Points on a hilly landscape, in no order, each with its height.
From any point a ball rolls to the lowest of the 2 points nearest to it. It stops when none of these is lower. Distance is the straight distance between rows; heights are no part of it.
Zofuz: [-36 -16  13 -31 -45  -8   7  29 -19 -14  17  39  19   7 -36 -35 -33  11
  -6  11  46  22]  (h 7.79)
Paf: [ 24   8  49 -40   9  17  -2   5 -10  -7 -54  18  -9  -9 -10 -30   9 -13
  20  45  28 -13]  (h 4.90)
zevu: [ 10  -3   7  29  60   7   5  -3  15  13  10 -51 -52  23  -2   6  22 -18
 -29 -21 -42   7]  (h 7.29)
nanur: [-21 -16 -25  23  23  -1  -2 -10  -6  -7  21  34  12 -56  18  29  15  26
 -17  -3 -10  -9]  (h 0.84)
pofu: [ 24  15 -11  37  71  16   6   7   2  41  -8 -23  -7  21   4   5  35  15
  -1  22   5  -9]  (h 6.55)
sile: [ 32 -20  18  -6   2   4 -13  -8  -1  -5 -16 -29 -27  -8 -10  25  -2 -28
  11 -29 -44 -17]  (h 7.07)
bim: [ -1  23 -11  22  47  -2   4  28  -4  -7  37  32   0 -20  -1  16  -1  36
   7  41 -28   8]  (h 6.12)
nel: [  4  23  16  -7  -1   5   5 -41  -2  -4 -72  14   6  -5  30 -25  20 -23
  19  35  17 -16]  (h 2.44)
Zov: [ 28  -9 -24  32  29  27   2  19  10   0  30 -28  -3  39  19  -2  15  20
   8  -2  -2   4]  (h 7.60)
foziz: [ 16   1 -27  22  41  38  13  27  10   5  25 -48   0  70  36 -32  30  25
   6  15  37   2]  (h 7.28)
Suvov: [-14   2  -1 -18   6 -37 -10   3   3  -7  12  15 -29 -51 -27  38 -10  -3
 -30 -28 -40  -6]  (h 5.58)
Fegaf: [ 26 -10  13 -33  33  36  -8  25 -19 -10 -43  23  -3 -27  14 -26  18  -2
  24  65  -2   2]  (h 5.34)
Vufo: [ 42  11  41 -25 -24  -5 -12 -33  10   1 -68 -34  26  27  -5  -7 -13 -34
  71  12 -12 -18]  (h 4.19)
kivad: [ 23  15 -21  16  11 -35  -9 -52 -33  -8 -41   8  36 -12 -41 -23  -2 -27
  11  16 -17   6]  (h 2.39)
vomol: [-17 -33  13 -20 -32  27 -21  -6  12 -18 -10  13  -9 -74  60  30  23  -9
  23 -20 -11 -26]  (h 3.58)
puni: [-15  -2  10 -46 -73  -3  17  17   9  -4  -3  -5  14  51 -31 -36 -34 -23
 -18  -9  45  21]  (h 8.58)
banog: [ 26   2 -12   6 -29 -29 -16 -42 -26  11 -12   2  54 -19 -31  -8 -14 -20
  32 -14 -14   2]  (h 3.54)
fim: [-32  -8  -9  38  16 -19  21  -3 -14  26  24  69  22 -39   2  49 -11  48
   2  -2   9 -27]  (h 3.56)
pevi: [-23   5 -18  18  20 -17   5  27  -2 -21  65  45  30 -36  12  18 -16  44
  27  24 -26   7]  (h 6.49)
Zesuv: [ -7 -31  15 -26 -21  -1 -20   9  -4   0   0  11 -28 -63  -4  50  -2  -9
  -8 -41 -21 -18]  (h 4.97)
nelek: [-43  -8 -43  33  16 -21  21 -13   0   3  44  50  38 -67  15  41  -8  45
  -5 -17 -16 -11]  (h 2.65)
naz: [-30  38 -27   9 -28 -43  22  23  15  28  45  21   6  43 -32  30 -54  19
 -43   0   8  25]  (h 7.71)
fela: [  9  39  26   0  46  10  27  -3  -9  41 -37 -25 -11  54  -4 -38  23  -6
  -9  20  63  -6]  (h 3.86)
kipos: [ -8   4 -22  -9 -59 -13  16  23   8  18  18  -7  17  67 -40  -8 -36   0
 -32 -17  39  18]  (h 8.30)
Debo: [-18  23  10  -4  10  17  21  -6  -7   0 -24   3 -20  21  13 -53  28 -10
 -29  16  55   5]  (h 5.42)
nufe: [ -8  -8  -2 -20 -33 -13 -18 -40 -26 -18 -29  14  27 -59  13 -26   5 -35
  38   8 -10  -2]  (h 5.61)
Pize: [ -1   2  -5 -28  -2 -31 -19  12  20 -30  30 -18 -36 -40 -30  29 -25 -12
 -15 -38 -69  10]  (h 6.03)
gal: [-11  30 -29  15   1 -31   2  -7   5 -24  38  -5  -8  18 -20   4 -17  -1
 -36 -15 -33  32]  (h 2.85)
Fule: [  1 -31   1 -40 -33 -10 -32  29  22 -27  45 -28 -26 -16 -25  26 -35 -16
   3 -38 -61  16]  (h 6.39)
bipog: [ -6  22 -12  21  10 -20   6   3  23  12  32 -26 -26  36 -21  36 -19  -1
 -37 -35 -34  19]  (h 4.13)
sak: [-14  43  16  -5  33  11  24 -25   7  17 -56 -20 -18  41  29 -58  42 -13
  -5  34  53 -11]  (h 4.66)
lono: [  5  -1  -3  -5 -30  -5 -16 -64  -2   7 -45   6  49 -57  35  -1   4 -23
  54  -3 -16 -12]  (h 5.33)
musas: [-12 -19  26 -29 -18   0  -4  10   4  13 -10   7 -54 -28 -19  43  -3 -18
 -47 -37  -4 -20]  (h 5.57)
Tolu: [-21  25 -29   9  -6 -15  11  27   7 -32  53   2   0  32 -19 -30 -19  11
 -32  11  -7  41]  (h 0.94)
Zaro: [  2 -14 -32  25 -22  -1  -8   3 -11  -7  30  20  59 -23   9  -6  -8  24
  24   4  12   8]  (h 2.76)
Zigob: [-21 -31 -52  17 -43   1 -14   0  -2 -23  61   8  48 -25  17 -11  -6  17
  14 -21  -2  25]  (h 3.82)
gare: [-27 -18   6 -22 -34 -26 -12   4 -37 -19  13  51  31 -41 -33 -44 -27   9
  31  27  11  18]  (h 7.31)
Geve: [ 35   6  17 -13 -34  -6 -19 -52  -5   9 -52  -8  42 -21  13  -7  -9 -37
  77   4 -19 -12]  (h 4.77)
ludan: [ 62  -9  32  -2  24   2  -2  -3   4  -1 -23 -61 -13  63 -34  -9 -18 -24
  24  -7 -27  -2]  (h 2.70)
pige: [ 17  -9   0  -1  41  20  -7  24 -11  -7  -2  25  -3 -21  -1  -4  15  15
   7  45 -10   2]  (h 5.72)
simir: [ 14  23 -16  24  74  21  11   9   1  37  -4 -52  -8  59  11 -29  36   8
   1  24  32  -2]  (h 6.92)
Pigo: [ -2 -22 -11  -5 -15  -3 -25  41  -7 -19  66  28  36 -33  -2   7 -22  43
  48  24 -18  18]  (h 6.81)
Muv: [-20   3  -5  11  24  16  19  -8 -17  -9 -29  26  -8 -13  36 -41  44  -6
 -25  30  35   0]  (h 4.99)
Pev: [-12 -24  16 -17 -35   0 -12 -24   0  12 -16  13   0 -77  29  48   3 -14
  17 -45 -11 -29]  (h 4.33)
vimu: [ -9  18 -42  27 -38 -27  14  -2   6  18  22  -6  26  54 -35  11 -36  11
 -32 -26  14  21]  (h 8.03)
Seg: [  7  26   1  15  78 -10   2   9  -7  12  11  20 -27 -34  -8  12  21  20
 -18  41 -44   1]  (h 6.50)
liva: [  9  -5   3  13   8  35  -1  34  13  13  19 -24 -28  37  17  12  16  17
 -14 -12  24  -6]  (h 7.81)
tada: [ 53 -10  32 -30   4  37 -12  36   0   7 -24  -4  23  15   1  -3  -3  15
  60  47  19 -16]  (h 5.21)
Suvup: [-47  -8 -34   3  -5  -9   2  17   9 -15  42  24 -27 -31   7  20   1  15
 -63 -23  -6  12]  (h 6.30)
tem: [ 45   2  37 -24  -6  33  -9  12  23   4 -47 -23  12  18  40  15   2   0
  73  28  -2 -32]  (h 4.81)
kilav: [-33   6 -48  18  15 -15   9  -4  16 -35  55  13 -11 -42  20  21  10   9
 -47 -31 -47  14]  (h 5.62)
dani: [-13  -7  23 -38 -43 -23  -1   1 -30 -19 -14  33  32  -6 -45 -54 -25 -12
   9  22  39  21]  (h 7.56)
dabo: [ -8   8 -11  -5 -27 -21   1 -22 -23 -15 -11   8  10  11 -34 -29  -7 -17
 -26 -11  13  18]  (h 6.40)
zoso: [ 27  28  56 -39   1  19   8  -2  23   9 -60  -8 -12  35   3 -14   1  -3
  36  26  39 -20]  (h 4.34)
reris: [-16 -22  39 -37 -59  34  -8  26  25   1  -6   4 -30  -8  25  39 -10  -3
 -11 -28  22 -19]  (h 6.71)
bube: [ 53  -5  44 -19   4   0  -4 -21  -3  -1 -54 -49 -13  36 -15  -2  -7 -42
  42  -4 -26 -18]  (h 3.53)
fudo: [ 10   2   1  21   1  -6  -5  11 -10  10  12  22  31   4 -13  20 -12  35
  12   9  15  -8]  (h 1.41)
tul: [-34  10 -14   1 -22 -20  12   5 -12   4  16  24  -3   9 -34   1 -21   5
 -49  -7  18  20]  (h 6.93)
zesud: [-12 -10  -4  14   3  31  -2  28   4   5  17  16 -15 -12  24  19  20  24
 -25 -10  23  -7]  (h 7.48)
Tus: [ 14  43  -2  42  42 -18  12   2   1  41  21 -13   3  51 -27  19   0  30
 -15   6  10   8]  (h 5.63)
ziri: [-28   0   8  23   8  -6  14  18 -17  26  21  47   0  -3  -7  26 -20  45
 -15  12  21 -13]  (h 2.59)
gavo: [ 12  -4   9  -4 -26 -26 -17 -39 -16   5 -29  -3  18 -27 -20  21  -7 -33
   5 -38 -13 -14]  (h 4.36)
far: [-35 -15  -4 -22 -30  13  12  53  -3 -17  39  28  12  36 -12 -45 -14  31
 -19  17  63  24]  (h 8.06)
tefa: [-36   1 -34  14   2  -5   6  15  -6 -33  38  18  -6   1   0 -35  12  12
 -51   8  12  31]  (h 2.86)
dasab: [ 20  27   7  20  74 -11  -3  -1   8  18   5 -22 -41   1 -20  13  19  -1
 -23  11 -49   7]  (h 6.90)
patob: [-18 -42 -20   5  -1  24  -5  -6  -1 -11  14  34  14 -83  53  26  33  12
   2 -11  -7 -27]  (h 2.54)
Nuto: [ 20 -33  29 -37 -26  -5 -28   7  -1 -27   7 -33 -23 -16 -27   9 -19 -33
  16 -28 -47   8]  (h 6.72)
Vep: [ 40  21  11  20  44  -2   2  -4   4  28 -13 -50 -19  67 -32  -2   1  -2
   2  -3   0   0]  (h 1.29)
Voru: [ 31  21  -6  10  14  -9   6 -46 -25   9 -67  -3  28  13  -6 -26  12 -33
  11  20   3  -4]  (h 0.63)
Raf: [  6  47 -11  36  33 -10  10  15  25  31  38 -44 -21  70 -24  23 -15  13
 -23 -19 -18  20]  (h 4.98)
zom: [-30  24 -23   8 -26 -29  19   4   9  47  10  12 -17  29 -44  29 -40  -2
 -70 -14  19  10]  (h 7.38)
ruza: [  2 -24 -22  12  12  18  -5 -41  -5 -11 -23  15  16 -69  45  13  35 -17
  12   0 -22 -21]  (h 3.67)
kasek: [ -9   8  20 -16 -35 -22  -9 -50 -15 -13 -49   3   7 -30   0 -14   4 -43
  11 -12   0 -13]  (h 5.06)
zaga: [ 22 -51 -11  23  29  35  10   3  17 -26  13 -62 -24  30  63  -4  23 -13
  14 -16 -35  -6]  (h 7.64)
Zos: [  8  14  34 -18 -13  28  -8   3  35  -5 -49   8   3   5  56   8  13  20
  55  39  24 -31]  (h 4.31)
boro: [ -8 -24  14 -13 -38  26  -9  18   4 -15   8   3  -6  -3  22  10   2   4
   4 -11  23  -5]  (h 7.10)
bimim: [-28   1  12 -27 -48 -18   5 -34 -15 -23 -40   9 -12  -6 -16 -28  -8 -49
 -33 -23  17   7]  (h 5.77)
safa: [ 24  27  23   6  57   5  20 -17  -2  41 -38 -51 -27  55 -15 -27  23 -28
  -6   1  16 -11]  (h 2.78)
zarav: [ 14  28  31  -9  -3  10   5 -35  33   3 -75 -12   2  29  42  -8  13   0
  46  32  19 -26]  (h 3.55)
Sedo: [ 37  15 -14  51  40  11   3   0  10  44   6 -22  13  40   1  37   8  29
  10  -7   9 -21]  (h 6.14)
sot: [-19 -30  -2 -15 -37 -15 -19  21 -28   2  49  43  49 -36 -14 -22 -30  37
  62  23   6  16]  (h 7.06)
meku: [  8 -43   7  22  38  23   2   9  15 -15  21 -62 -53  15  32   3  25 -18
 -24 -33 -42   0]  (h 7.62)
reko: [-25  -2 -17  12  21  -4   3  -7 -14 -11   7  19 -18 -24   7 -27  36   0
 -50   6   6   6]  (h 4.12)
big: [-40 -15 -61  22 -12  -8  -5  -3   9 -37  63  14  18 -38  22  -5   1  14
 -18 -26 -27  31]  (h 4.80)
gegom: [-27  -6  -7 -24 -53  18   9  21   3 -15  13   1   7  46   4 -39  -9  -2
 -21  -6  58  17]  (h 8.40)
lezu: [ 41 -33   1  12  26  20  -8  -5   5 -17  -2 -46 -14  15  14   7  14 -16
  21  -4 -46  -6]  (h 7.37)
gef: [ -8  -7  49 -28 -33  19   7   9  23  19 -29 -10 -50  14  10  30  -4 -24
 -27 -33  14 -22]  (h 6.22)

Where does a ball stop that starts at each point below?
lezu -> nanur
puni -> Voru
zesud -> nanur
Zov -> Tolu
pige -> Voru

Call two points neighbours if one is among the 2 nearest of the other. Go from one point of each pair to the other, from neighbour to neighbour, staying as low as possible. Name the highest point that can't be avoided.
nanur / fudo -> fim
Tolu / Voru -> nufe
Vep / nanur -> Suvup
Tolu / Vep -> Debo
